Points on a hilly landscape, in no order, each with its height.
From any point a ball takes the steepest step (drop divided by distance) to one of its 2 nearest points. It stops when none of these is lower. Distance is the straight distance between rows; heights are no part of it.
Q_187: [ -4   5  16 -27  -9  10 -18  -4  13  -2   2  -8   0   8  17   5   5 -13
   2   8   7   0   8 -15 -21]  height 118
Q_808: [ 24  17  -4 -14  -6   5   7   0  10 -16   3   7   8   0  -3   4   5 -15
   3  11   2 -12   6  -6   3]  height 494
Q_860: [ -1  14   8   4 -16   4  -9  -8  12  -4   5  -9  12   5   5  -3  11 -16
  12  13  -7   2 -12 -15  -1]  height 204
Q_585: [ -8   7   8 -29  -6   9 -14  -4   8  -1   6 -13   0   4   6   5   2 -18
   8  12  -2   1  -2 -14 -15]  height 164
Q_971: [ -7   1  -8   3  -4   4   0   4   2   6   8  -2  16  -8   8  -3   6 -12
   6   3   1  -2  -1   2 -13]  height 177
Q_775: [ 26  -6   7  23  -8  -2   2  12   3 -10  -5  12  14  -9 -11   1  -6  14
   0 -11   5  -1   2  19   6]  height 120
Q_329: [ 25  -3 -12   5   9   1  19   1  -2 -12   0  13   5 -21   0  -2   5  -4
  -3 -10  10  -8  14   8   2]  height 457
Q_227: [  8   0  22  10 -19   5 -28  15  17   4 -13  14  11   6  -4   3  -7   6
   2  -3  22 -10   5   6 -13]  height 358
Q_166: [  4  -9 -16  -6  15   2   9 -10  -8  -6  11   2  -5 -10  -3  -2   2  -1
  -6  -6  -8 -11   7   0   5]  height 362
Q_35: [-13   9  -4 -32   3   6   9   7   1  11  12 -13  -5   3  21   5   5 -20
   5  23   0  12  -4   2 -23]  height 551
Q_943: [  4  -2   4   8  -8  -3 -10   4  -1  -1   4   4  24  -1  -7   1  -2   9
   9 -11   1  -6  -6   3   2]  height 302
Q_7: [ 15   3  -2   8  24   6   7 -30  -4  -9 -11   5 -23  -4 -15 -17   0  17
   5  -4 -10  -4   6 -22  20]  height 276
Q_186: [-11   6   7 -22 -11 -10 -22  17  -2   6   8 -16  -1  17  -2  18 -20  11
  -2  -1  -8  -2  -6   0 -13]  height 131
Q_337: [ 29  15  19  -8  -4   6 -12  -2  12 -18  -3   8  14  12 -10   6   2   7
   8   2  -6 -15 -10 -10   5]  height 305
Q_446: [  8  -3 -12  17   6   3  17  -4 -10  -8  -1   8  10 -25  -5 -11   8 -11
   8 -18   1   8   6   2  12]  height 438
Q_963: [ 15  13   7   7  -7   6  -4 -10   2 -10   1   3  26  -1 -13  -3   4  -4
  23  -8  -4  -1 -14  -7  12]  height 227
Q_764: [-23  -1  -5 -10  16   0  -4 -24  -4  -2   5  -8 -24   5 -20   3  -8  11
 -13   4 -20  -5   0  -4   8]  height 359
Q_699: [ 19 -22   7  23   1  -2   4  -3  -1  -5  -4   1 -14   1 -10 -16  -7  18
 -12 -16   1  -1  14   1  18]  height 597
Q_393: [  8   6   5  16  16  -6  14 -31 -15 -19  -9   3  -8  -2 -32 -11   5  16
  10  -2  -9   3  -7  -8  31]  height 174
Q_939: [-14   8  -5  -2  -3  -5  -8 -13  -7  -4  11 -10   9   6 -23   6   0   7
   7   7 -18  -7 -16  -4  10]  height 340
Q_651: [-29 -14   3  14   0 -12   2  21  -2  24   2 -11  -8   9  18   3  -7  20
 -11   5   0  17 -12  19 -16]  height 463
Q_378: [ 15   8   0  13  21   1  21 -28  -7 -20 -16  11 -20  -7 -26 -13   4  14
   7   0  -9   1   2 -16  27]  height 236
Q_554: [-12   2  -3   4  11  -8  -2 -29  -8 -10   2   4  -8   4 -35  -4   2  19
  -1   3 -15 -10 -11  -5  19]  height 272
Q_387: [  3  -8  -4   1  19   2   2 -26  -9  -6  -1   0 -16  -1 -11  -9  -1  14
  -3  -9 -13  -9   5 -14  17]  height 307
Q_304: [ 13  -1   7 -22  -7  -3  -8  11   4  -7  10   0   4  12  -7  16 -11  10
  -5   9  -2 -18   5   6  -6]  height 229
Q_563: [-15  11   2  -5  -8   1   2   5   9   5  11 -19   0  10  19   3   6  -6
   6  25  -7  13 -18 -10 -13]  height 207
Q_418: [  1   5   9  -6 -10  11  -5  -4  10   5 -13   7  -3 -11  24 -13  27 -39
   8   7  20   7   2 -19 -10]  height 315
Q_678: [ 14 -26   9   5   8 -13 -14   4 -14   4  -9   4 -24  22 -19   0  -8  28
 -10 -20  -2  -9  -3 -11  16]  height 436
Q_577: [-36  -9  -5   7  17  -5   5   0 -12  24   1 -14   1   3  18   2   1   9
  -3  -7  -6  20 -14  12 -14]  height 291
Q_601: [-17   5  10 -24  -9 -12 -18  27  -7  13   6 -19  -7  17   1  18 -24  10
  -7   1  -4  10  -3   7 -18]  height 94
Q_298: [  0   6  -4  -1 -11  12   2   3   4  11  -3   5   7 -12  15  -9  18 -34
  15   9  10   6  -6 -12 -11]  height 278
Q_400: [-15   1  20  -7 -16  -4 -17  24  14  14  -2  -9  -4  16  22   8 -11  12
  -1  16  16  12  -1   5 -27]  height 162
Q_403: [-15 -17   4   5 -12 -17 -14  23 -10  18   4 -10  -4  16  -6   9 -14  13
 -12 -13  -3   0  -4  11  -1]  height 288
Q_978: [ -1   2  22   0 -10  10 -32  -8  17  -1 -15   5   9   2  11   3   7  -5
   3  -8  17  -5   6 -10 -16]  height 431
Q_855: [-16  -8   7   3 -21 -17 -21  27  -2  20  -1  -9   2  18  -1  12 -13  11
  -5  -6   5   6 -11   7 -12]  height 255
Q_51: [ 16   0   1  26 -12  -1   7  14  10  -6  -1  11  16 -12   1  -3  -5   0
  -5   0  12   0  11  21   1]  height 231
Q_630: [-21   1  13  -7   4  11  -4   2  18  18 -10   2  -9  -2  32  -2  12  -8
  11  23  27  12  -6  -2 -35]  height 341
Q_704: [-14  -2 -19   5   8  -1  22   9  -1  13   9   0  -1 -14  24  -3  10 -14
  -5  13   5   9   3  10 -15]  height 303
Q_152: [-11   7  15 -18 -15  -4 -29  13   6   9   1 -10   7  15   4  15 -16   5
   6  -6   3  -2  -6  -7 -19]  height 173
Q_178: [ 18  -9   8  14   9 -11  -3  -2 -13 -10  -3   5   1   7 -21   1  -4  26
  -2 -14  -9  -8  -7   0  21]  height 383
Q_232: [-25  -3 -11   0   7  -1   7  -6 -13  14  11 -12   6  -4   4  -2   8 -11
   3   0 -14   6 -10   1  -2]  height 249
Q_680: [ -5   6   0  -3   2  -8 -11 -12 -10  -5   4  -2  13  11 -28   7  -3  15
   8  -2 -14 -12 -19  -4  16]  height 323
Q_288: [  1  -5  -5  32  -8  -6   6  10   6   0   0   6  15 -17   0  -6   0   2
  -2  -1   8   6  10  18   4]  height 290
Q_878: [-13   8   1   3 -11  -3  -6   1   4   4  12 -17  15   8   4   2   3  -4
   9  14  -9   5 -15  -9  -4]  height 237
Q_106: [  4  11   6 -16  -7   4 -15  -9   7 -10   6  -2   8   8 -12  10   0  -2
  12   8 -12 -12 -12 -10   0]  height 225
Q_745: [-20   2  -5 -17   9  -6 -10 -11  -9  -2   9 -13 -14   7 -19  13 -13  12
  -9   2 -22  -5  -5   3   5]  height 375
Q_428: [-13   4 -16   6  -2   2  24  15   4  13  10   2   2  -7  28  -4  13 -14
   4  21   7  13 -12   3 -14]  height 267
Q_475: [ 19  -2  -8   5   6   5   9   3   3 -10   3  15  16 -17  -4   2   4  -2
   4  -9   6 -10   6   9  -4]  height 481
Q_23: [ 19  -2   4 -13 -13  -4   2  15  13  -6   5   9  10   7   8   3  -9  -2
 -11  13  17 -13  21  18  -7]  height 508
Q_999: [-18   6  15 -20 -10   2 -26   9   7  12  -4 -10   3  10  15  12  -8   2
   7  -5  10   4  -2  -5 -28]  height 210
Q_557: [ 21 -18  13  14  11 -13  -7  -3 -15  -8 -11   4 -11  15 -23  -5  -6  33
  -6 -15  -7  -8  -5  -4  23]  height 408
Q_282: [ -6 -23   2   6 -12 -18 -14  19 -13   7   1  -7 -12  24 -14   9 -13  17
 -16 -15  -6  -3  -6   5  12]  height 317
Q_117: [  7  14 -20  -6   5  -5  18 -12   2 -23   5  12 -16  -6 -21   2   4  -6
  -9  18 -10 -12   2   2  15]  height 579
Q_901: [-32 -12  -2  13  14   1  -2 -15 -12  21  -2 -17  -7  11  13 -12  -3  13
  -9 -15 -12  14   0  -2   6]  height 289
Q_504: [ -6 -16   5  -5   4   3 -14 -10  -3  14  -3 -11 -29  21  -7  -7 -19  21
 -16 -16 -12  -4   6  -9  13]  height 389
Q_852: [-14  -3   0  -8  -3   0 -10   9   4  11   8 -10  12   0   9   7  -3   1
   2   0  -2  -1  -2   6 -18]  height 226
Q_407: [  6  13 -29 -15  -8  -1  19   3  -5 -10   5  10  -6 -12  -1  -1  10 -30
   0  16  -2  -6   2  -4  15]  height 555
Q_214: [-25  -1  -4 -12  17  -3  13   8  -3  12  11 -22 -11   6  23  10  -3   9
  -7  11 -14  20 -14  15 -16]  height 448
Q_843: [-13 -25  -3   5  14  -1 -10  -2  -7  12  -1   1  -5  -6   1  -1  -9  16
 -12 -23   2  -9  12   8  -6]  height 385
Q_877: [ 14   3   1  10  -3   3   2  -1  -2  -8   4   4  25  -6 -14  -1   3   4
  16  -9  -2  -5  -8  -1   9]  height 264
Q_522: [ 21  23  12   4 -13  15   0  -8  12 -17  -9   4  13  -3  -3  -7  14 -26
  16  -6   1   7  -8 -16  12]  height 103
Q_846: [ 19  16 -22 -18 -11   7  16  10  -6  -7  -3  19  -3 -16   1  -1  10 -39
   6   9   4  -2  -1  -7  14]  height 538
Q_532: [ 10   9  -2  17 -10  12   4   1   3   1 -10  13  22 -23  -3  -8  10 -21
  20  -8  12   6  -1   3  -4]  height 487
Q_551: [  9   3 -16  12   0   4  23  -2 -12  -8  -2   7   5 -23 -11  -7  12 -19
  12 -14  -4   7   1  -5  18]  height 418
Q_267: [-36 -12  -1   7  19  -3  -3  -7  -9  22  -5 -15  -6   9  17  -2  -5  11
  -8 -17 -11  17  -3   7  -9]  height 309
Q_276: [  6  15 -28 -13   0  -1  20  -6  -4 -17   5  13 -12 -12 -13   0   8 -22
  -6  19  -6  -8   2   0  18]  height 567
Q_831: [ 38  20   0   4  -5  14  23   6   4 -23 -14  18  13 -12  -5   4   3 -14
  17  -8   3   4  -4  -2   8]  height 586
Q_237: [-10  -3  -1  33  -8  -4  -1   5   2   9  -2   3  22 -14  -1  -8   2   4
   9  -2  11   8  -1  16  -4]  height 336
Q_560: [  9  10  17  -2 -12   7  -2  -4  23 -16 -16  13   2  -1  24  -7  17 -25
  -7   8  30   2  23  -4  -9]  height 384
Q_529: [ -6  -2 -26   2  10   5  19  -9 -15   1   4   0 -12 -17   3 -12  13 -25
  -5  -5 -10   5   6  -9  15]  height 168
Q_506: [-10   1 -12   5  -3   2   7   1  -7  11   8  -5  12 -11   4  -7  16 -22
  11   3  -7   4 -10  -6  -1]  height 219
Q_436: [-21   9   8 -26  -3  -6 -11  27   0  15   4 -16  -4  11  16  14 -20   9
  -3   6   1  17  -2  11 -26]  height 43
Q_456: [ -2 -12 -14 -18  14   1   6  -5  -4  -3  11   0  -3  -9   4   4  -4  -1
 -12  -6  -2 -12  14   6  -7]  height 388
Q_618: [ -6  -5 -18   5   3   0  18   7   1   7   6   4   2 -15  19  -4   6 -11
  -8   8  11   2  15  16 -13]  height 332
Q_362: [ 16 -26   2  -3  16  -5  -6   3  -6  -3  -4   8 -14   4  -4   3  -9  26
 -16 -15   2 -15  12   4   2]  height 474
Q_842: [ -5   7  12 -19  -9   2   8   0  17  -6  -2  -4 -10   9  35  -4  14 -25
  -2  28  20  10  11 -18 -17]  height 119
Q_950: [ -4  -6   3  20   7  -1   1 -29 -15  -1  -3  -8  -1   7 -13 -20  -3  18
   5 -18  -4   4   3  -9  29]  height 443
Q_160: [  1   4   3 -21  -5  -8  -9   5   2  -7  14  -6  -5  11 -15  17 -14  11
 -10  14 -10 -15   0   4  -1]  height 186
Q_815: [ -3  -3 -14 -12  23   6   5 -30  -3  -7  -1   5 -26  -5 -14  -5   2   0
  -7   2 -14 -11   6 -13  10]  height 333
Q_571: [ 18   1 -20  -1   0  -4  20   5   1 -12   1  16   4 -17  10  -1  -1 -13
  -7  -1  14  -9  21  14   5]  height 422
Q_540: [ -2   2  15   1 -15   2 -10  13  21   7  -4   8   7   2  17   1  -3  -3
  -2  21  25  -2  16   9 -22]  height 444
Q_390: [ 27  19   9  -8   3   4  -2  -3   7 -21  -1  12   9  10 -18  10   3   9
   7  11  -9 -17 -14  -6   8]  height 337
Q_743: [-19  -1 -12  14  14   6  10 -29 -10   2   3  -9 -14  -2  -6 -19   6  -5
  -3  -6 -15   6   3 -13  24]  height 234
Q_933: [ -2   4  16   0 -11   8  -7  -7  18  -5 -11   6  -2  -3  23  -7  22 -28
   0   7  23   8  11 -13 -12]  height 344
Q_788: [  1   3  23   7 -14   8 -31   1  22   1 -15  12  11   2   5   3   0   1
   5  -3  22  -7   8   0 -17]  height 401
Q_464: [ 23  20  11   5  -9  16   0 -12   5 -15  -8   4  20  -1 -14  -3   9 -14
  23  -7  -6   1 -16 -13  14]  height 175
Q_830: [  2 -15  -5  19  12   8   3 -19  -2   3  -6   0  -6 -11   2 -19  -4  13
  -2 -24   1   0  16  -6  11]  height 430
Q_101: [ 24 -13   5  -5 -10  -9   4  18   5  -9   7  11   4   9   0   5  -8   7
 -16   7   9 -14  15  19   2]  height 534
Q_957: [ -3   5 -14   0  -6   4  11   5  -5  13   4   0  11 -16   7 -12  18 -34
  14   8  -1   8 -13 -11  -2]  height 244
Q_917: [-11 -16  -1   8   2  -7 -13  10  -5   9   2   1   7  -4  -4   4  -6  15
  -5 -17   2  -8   3  13  -6]  height 356
Q_137: [-11   7   4 -15 -12  -8 -14   9   1   2  11 -16   1  15  -9  14 -12   8
  -3  10 -13  -5 -10  -1  -5]  height 144
Q_46: [ 37  16  -1   6   6   7  22   2  -1 -22  -9  16  12 -10 -13   5   4  -5
  13  -4  -2  -1  -7   1  12]  height 602
Q_279: [-11   2  17   8 -12   4 -12  10  23  10  -8   5   0   5  24  -1   3   0
   0  26  29   4   9   5 -26]  height 414
Q_8: [  1  12 -14   1  -1   1  11 -11  -8 -11   8   3   4 -10 -23  -4  11 -15
  10   4 -12  -3 -11  -6  19]  height 372
Q_273: [-22   0   2 -11   7  -5  10  19   2  16   9 -17  -7  10  24  12  -7  14
  -3  14  -2  22 -18  15 -24]  height 460
Q_944: [ 37   8   2   8  18  -1  17   5  -4 -22  -7  15   9  -7 -12   5   3  10
   7  -1  -6  -6  -4   4   8]  height 617
Q_597: [  3 -12  -5  -1  14  -4  -1 -10  -7  -6   6  -5  -8   2 -11   1  -7  14
  -9  -9 -14 -12   4  -4  12]  height 334
Q_150: [-11   2  21 -22  -6   5  -7  -5  14  -3  -4  -9  -8  10  31   1  10 -15
  -2  15  18  10  13 -13 -24]  height 45
Q_10: [ -6  13   5 -24  -5   4 -16  -9   6  -2   8 -11   4   6  -5  10   1 -10
  12  10 -10  -7  -9 -12 -10]  height 195
Q_495: [ -1 -17  -3   9  -4  -5   3   9   0   3   8  -4  -7   1   4  -3  -9  10
 -22  -3  -1  -4  14  13   3]  height 569
Q_102: [ 20  12  11   1 -21   6   0   4  23 -13  -3  13  12   1  18  -6   4 -16
  -4  11  22   1  18   1  -4]  height 434
Q_548: [-28   5  18  -8  -3   6 -27   5  12  17 -12  -6  -2   4  23   6  -2   3
  10   4  19  12  -5  -4 -35]  height 254
Q_229: [-30 -10   4  -6  10  -9 -10   7 -10  25  -7 -21 -25  20  10   5 -20  18
 -19 -20 -15  21  -2   8  -4]  height 415
Q_42: [ 23  -1   5  12  24  -4  11 -12 -17 -14 -10   9  17  -8 -19   0   6  17
  17 -18  -6   0 -10  -1  14]  height 658
Q_283: [-14   4  14   2  -3  10  -5  -1  23   9 -12   7  -7  -3  29  -3  13 -11
   4  28  32   7  10  -3 -28]  height 376
Q_89: [  8   3  16 -10  -7  12 -20  -7  17  -6  -8   8  12  -1   8  -1  13 -16
  11  -9  14  -6   3 -11 -13]  height 455
Q_991: [ 20   7   6 -14  -2  16  -9  -8  10  -7  -2  11  15  -4   0   0  12 -16
  17  -5   4 -10  -5 -14  -5]  height 478
Q_296: [-25 -20   5  -1   4  -7 -11  16  -8  22  -7 -14 -28  18   9   2 -19  13
 -24 -15  -7  18   5  15  -4]  height 429
Q_839: [ 17  19  -4 -11   7   5   3 -12   3 -17   1  15   6  -2 -29   7  11  -5
  11  13 -14 -14 -15  -7  11]  height 371
Q_809: [ 15  17 -17  -9 -21   8  11  12  -5   0  -6  13  -2 -18   2  -6  14 -41
  12   8   1   6  -4 -12  13]  height 553
Q_176: [-20  -9  -7  12   9   2   5 -18  -9   8   4 -15  -9   2   5 -16   1   2
  -9 -14 -12   8   4  -5  11]  height 263
Q_432: [ 19   7  -4   1  10  -8  15 -10   0 -24   2  11 -11  -2 -23   4   1  13
 -12  13 -12 -14   1   2  18]  height 593
Q_383: [  9   8   7  -4   1  -5 -14  -5  -6  -7   0   4  17  15 -26  10  -4  20
  12  -5 -12 -13 -19  -5  11]  height 301
Q_315: [-27  -2 -10 -13  17  -1   0  -9  -9  10   7 -19 -15   1   5   5  -3  -1
 -12  -2 -22  11  -3   7  -4]  height 427
Q_388: [ 16  14  -4   7 -13  13   4   6  10  -4 -10  19  16 -21   6  -7  10 -28
  15  -4  17   4   5  -1  -6]  height 512
Q_569: [ 34   0   6  21  23  -3  24 -12 -10 -21 -18   9  -7 -10 -14  -4  -1  15
   6 -13  -6   6   3  -6  19]  height 629
Q_594: [ 22 -15  -2   0  15  -4   3   1  -5  -8   2  10  -2  -5  -3   4  -2  16
 -12 -11   2 -18  11   6   1]  height 496
Q_350: [  8  18   8   1 -17   9  -7  -9  11  -8  -3  -4   9   2   1  -6  17 -25
  11   8  -3   4  -7 -19   6]  height 170
Q_439: [ 26  19   1   6 -16  18   6   2  13 -13 -20  18  12 -16   7  -5  13 -30
  13  -7  17  10   4  -5   3]  height 537
Q_489: [-12 -13   0  28   0 -10  -4  -6 -13   7  -1  -5  16  -2  -8 -10  -5  17
   0 -23   3   5   1   8  12]  height 398
Q_111: [ 14  13 -17   0  -1   4  18  -2 -14  -9  -2  11   7 -20 -17  -4  14 -25
  15  -2  -7   1 -10 -11  21]  height 395
Q_810: [  2 -18   3  -6  -5 -12 -10  13  -7   0   7  -5 -20  18 -16  11 -15  16
 -21  -5  -9  -9   2   6   9]  height 346
Q_262: [ 15 -28   7   1  10  -7  -9   2  -9   3  -6   3 -23  12  -7  -4 -10  26
 -15 -19   0 -14   7  -1   7]  height 458
Q_867: [ -9  11 -11 -33  -2   3   9   0   0   8  14  -8  -4   0   9   7   3 -25
   1  25  -5   2  -1  -2 -14]  height 540
Q_347: [ 13 -21  -2  17  -3  -6   5   5   1  -2   4  -2 -10  -2   1  -9  -9  11
 -23  -8   2  -5  18   9   9]  height 581
Q_313: [ 16  10   0  -3 -16   3   3   7  15 -11   6   5  13  -4  10   0   3 -14
   1  10  10  -6  11  -1  -5]  height 468
Q_538: [ 12  -2 -26   1   8   0  22  -8  -4 -12   0   5 -16 -14   8 -12   0 -13
 -13  -2   4  -1  19  -3  17]  height 273
Q_302: [  4   2 -18   2  -6  -2  15   9   7  -4   5  11  10 -14  16  -5   3 -15
  -8   8  19  -5  20  17  -6]  height 377
Q_558: [-21  -5  -4  -7   4   2  -2  14   0  17   8  -7   8  -5  19   8  -2   1
   0   7   5   8  -1  13 -27]  height 259
Q_424: [ 10  -5  11  -6 -19  -1  -9  17  17   1   0  12   9   7  10   2  -9   0
  -9  13  23 -10  20  15 -16]  height 479
Q_47: [ 19   5  -3 -13   2  12  -4  -5  -3  -4   2  10  16 -10  -6   0  12 -18
  18  -8  -1  -9  -9  -8  -2]  height 493
Q_344: [ -7 -23  -3  12  13   5  -4 -14  -2  10  -1  -2 -11  -5   5 -13  -7  12
  -9 -25   0  -5  16  -3   2]  height 410
Q_65: [  1  -9  -7  27   6   3  12 -10  -6  -2  -3  -1   4 -20  -4 -14   2   2
   4 -22   2   6  11   3  11]  height 456
Q_742: [-18   1   1  -7  -1  10   2  10   9  19   1   0   4  -4  27   2   5  -9
   7  19  15   9  -2   5 -33]  height 300
Q_543: [-32  -8  -9   4  14  -2   5  -3 -13  22   6 -15  10  -2  14  -2   8  -3
   4  -2  -8  17 -17   6  -8]  height 270
Q_471: [ -6 -21   2  -4   1  -5 -11   4  -5   8   1 -11 -28  18  -5   0 -19  18
 -24 -12 -10  -1   7   2   9]  height 370
Q_22: [ 17   2  14 -23  -7  -1 -18  13   6  -4   2   6   7  15  -6  16 -10  14
   0  -1   4 -18   2  -4 -10]  height 268
Q_701: [-18  10 -14 -18   2   3   6  -3  -4   6  13 -14  -5   0  -1   5   7 -21
   1  24 -17   4 -13  -3  -5]  height 550
Q_648: [-26  -3  -1 -12   4 -16 -13   9 -13  17   1 -23 -18  17  -6  12 -21  16
 -16 -13 -16  12  -8   6   1]  height 399
Q_967: [ -4  10  -9  -2 -10   4  17  12  10   6   4   2   1  -1  32  -6  14 -21
   6  27  18  11  -3  -6 -15]  height 221
Q_679: [-25 -16   3  16  -4 -11 -20  25  -1  28  -6   3  -3   4  -1  10 -13  15
  -8  -2  14   1  -1  22 -18]  height 432
Q_620: [ 24  -3  18  17 -11   1 -11  17   5  -4  -8  15  20   3 -15   3  -4  17
   8 -14   7  -9  -7  11   1]  height 230
Q_9: [ -2 -11   0   5  -3 -10  -9   7  -4   1  10  -4  11   2  -9   5  -7  13
  -1 -10  -6  -9  -1   5   2]  height 331
Q_713: [-11   3 -20   6  10   4  19 -19 -14  -1   2  -2 -17 -12 -10 -14  12 -19
   0  -4 -14   4   3 -11  22]  height 202
Q_614: [ 18  20  -8 -25  -8   8   6  -4   5 -11   4   9   1  -3  -4   4   9 -29
   8  17  -1 -12   0  -9   2]  height 513
Q_310: [-14 -10   7  19 -11  -8 -17  20   8  22  -4   5   5   1   2   5  -8  12
  -3   8  16   1   2  20 -16]  height 406
Q_817: [ -8 -14   6   6   4   2 -15 -19  -6  11  -4 -10 -24  21 -13 -10 -15  24
 -11 -14 -12  -5   2 -15  21]  height 403
Q_250: [ 11  12  15  -7  -9   1 -22  -3   6  -9  -1   1  15  14 -11   9  -4  10
  12  -3  -6 -13 -15 -12   5]  height 262
Q_586: [  0  -2 -30  -4   6   0  21  -1  -8  -6   6   6 -12 -16  12  -9   7 -22
 -12   1   2  -1  15   2   9]  height 228
Q_763: [-14   6  10 -15  -7   2   3  10  13   8   5 -18  -4  11  28   6  -2   3
   5  25   7  13  -8  -6 -28]  height 163
Q_617: [-14  -7  -2  30  -1  -5  -2  -6 -12   8  -1  -1  26 -10  -4  -9   0  10
   7 -16   7   8  -5  11   6]  height 374
Q_823: [-25 -20   2   8   3 -11  -2  15  -4  22   0 -10 -13   9  14   3  -8  17
 -19  -3  -1  12   1  18  -9]  height 449
Q_536: [  4 -14  -2  -2  -8 -11   1  15   3  -2  12  -4   0   4   3   8  -9   6
 -16   7   2 -10  12  15  -3]  height 554
Q_157: [-25  -3  -2 -15   8  -9 -12  -5 -13   6   6 -18 -17  13 -13  12 -19  16
 -14 -11 -21   3  -6   5   4]  height 387
Q_43: [ 15  10 -11   5  22   0  23 -22 -12 -21 -10  15 -16 -14 -28  -5  12  -1
   5   1 -12  -3  -5 -10  23]  height 280
Q_240: [ 28   4  -4   4  20  -4  16  -9  -3 -23  -3  11  -6  -5 -18   4   3  11
  -2   5 -10 -13  -1  -3  15]  height 603
Q_780: [ 36  24  -6  -3 -13  17  19   9   4 -20 -19  22   7 -14  -1   0  10 -28
  16  -8   8   9  -2  -5  10]  height 565
Q_115: [  1   0 -11  17  -5   4   9   1  -2   3  -2   9  19 -26  -2  -7  11 -15
  13  -9   9   6   1   6   0]  height 464
Q_37: [  1 -12   0   9   3  -7  -3  -4  -8  -6   5  -5  -2   6 -16   1  -6  18
  -9  -9 -11  -8  -1   1  16]  height 353
Q_589: [ -2   1   4  14  12  -7   1 -29 -11 -11  -3   2  -9   7 -34  -9  -2  24
  -1  -3 -15  -6  -9  -6  29]  height 239
Q_838: [-29  -1  -7  -8  18  -3  12  -5  -7  11   9 -22 -15   6  14   6   1   2
 -11  11 -23  18  -9   8  -3]  height 437
Q_673: [ 17  -2 -19  11   9   2  25 -11  -3 -20  -4   7 -15 -15   2 -11   1  -4
  -7  -9  -2   0  17  -5  21]  height 311
Q_203: [-26  -6   4   3   2  -7   7  25   4  22   3  -9  -4  10  22   9  -7  21
  -5  12   4  18 -16  17 -22]  height 473
Q_534: [  2  14 -12 -29  -5   4   5  -3   3  -5  11  -1  -2  -2  -3   6   5 -26
   2  23  -4  -9   1  -5  -4]  height 527
Q_131: [ 33 -13  11  23  12  -4  14  -3  -4 -16 -11   8  -9  -2 -12  -7  -5  22
  -4 -15  -3   0   8   2  19]  height 613
Q_352: [ -6   7 -10  -2   1  -1   4 -11  -7  -6  12  -5   7  -4 -18   3   6 -10
   7   7 -16  -7 -11  -5  11]  height 357
Q_308: [-10  -5   5  12   7   2  -9 -32  -9   5  -4 -10 -14  16 -15 -17 -11  24
   2 -13 -10  -2   4 -14  27]  height 423
Q_687: [ -7 -12   4  23   3  -6  -6 -19 -15   3  -3  -9   5   4  -8 -16  -6  20
   1 -26   0   3   3  -1  21]  height 424
Q_121: [-17   6  16 -20  -5   2  -7  23  10  13   4 -16  -5  15  26   9 -12   9
   0  19  11  16  -1   6 -30]  height 107
Q_85: [ 26   8   5  16  25  -2  27 -17 -20 -21 -17  11   1 -13 -22  -1   5  11
  18 -13  -9   7  -6  -6  21]  height 642
Q_514: [-12  -6   5  24 -11  -1 -13  13   9  13  -1   3  14  -7   3  -2  -2   7
   2   8  13   0   2  16 -14]  height 378
Q_635: [-22  -1  13  -2 -14 -11 -20  29   6  27  -2 -10  -3  18  12  11 -16  14
  -1   4  10  11 -13   7 -21]  height 216
Q_771: [  0  13   1 -11 -14   3  12   6  14   2   3  -3  -1   4  32  -4  11 -24
   4  30  15   7   3 -11 -11]  height 178
Q_645: [-18 -12 -12 -17  16   5   3  -5  -8   4  12 -10  -9  -3   8   5  -1  -6
 -11  -7 -11   0   8   9  -9]  height 411
Q_374: [ 23   1  20  12 -18   4 -18  15  17  -3 -10  15  20   4  -4   3  -4   7
   4  -7  14  -7   2   8  -5]  height 304

Two balls start at each pair of points below. Name the first point that both come to, or write -.
Q_944 / Q_839 | Q_250
Q_267 / Q_917 | -
Q_262 / Q_456 | Q_597
Q_446 / Q_571 | Q_150
Q_432 / Q_166 | -
Q_160 / Q_106 | -

Where does a ball stop that starts at each point below?
Q_950 | Q_775
Q_495 | Q_971
Q_534 | Q_971
Q_577 | Q_971
Q_933 | Q_971
Q_22 | Q_436
Q_240 | Q_846
Q_89 | Q_775
Q_65 | Q_522
Q_645 | Q_393
Q_999 | Q_436
Q_532 | Q_150
Q_943 | Q_522
Q_310 | Q_775
Q_362 | Q_393
Q_302 | Q_150
Q_594 | Q_393
Q_815 | Q_393
Q_390 | Q_150
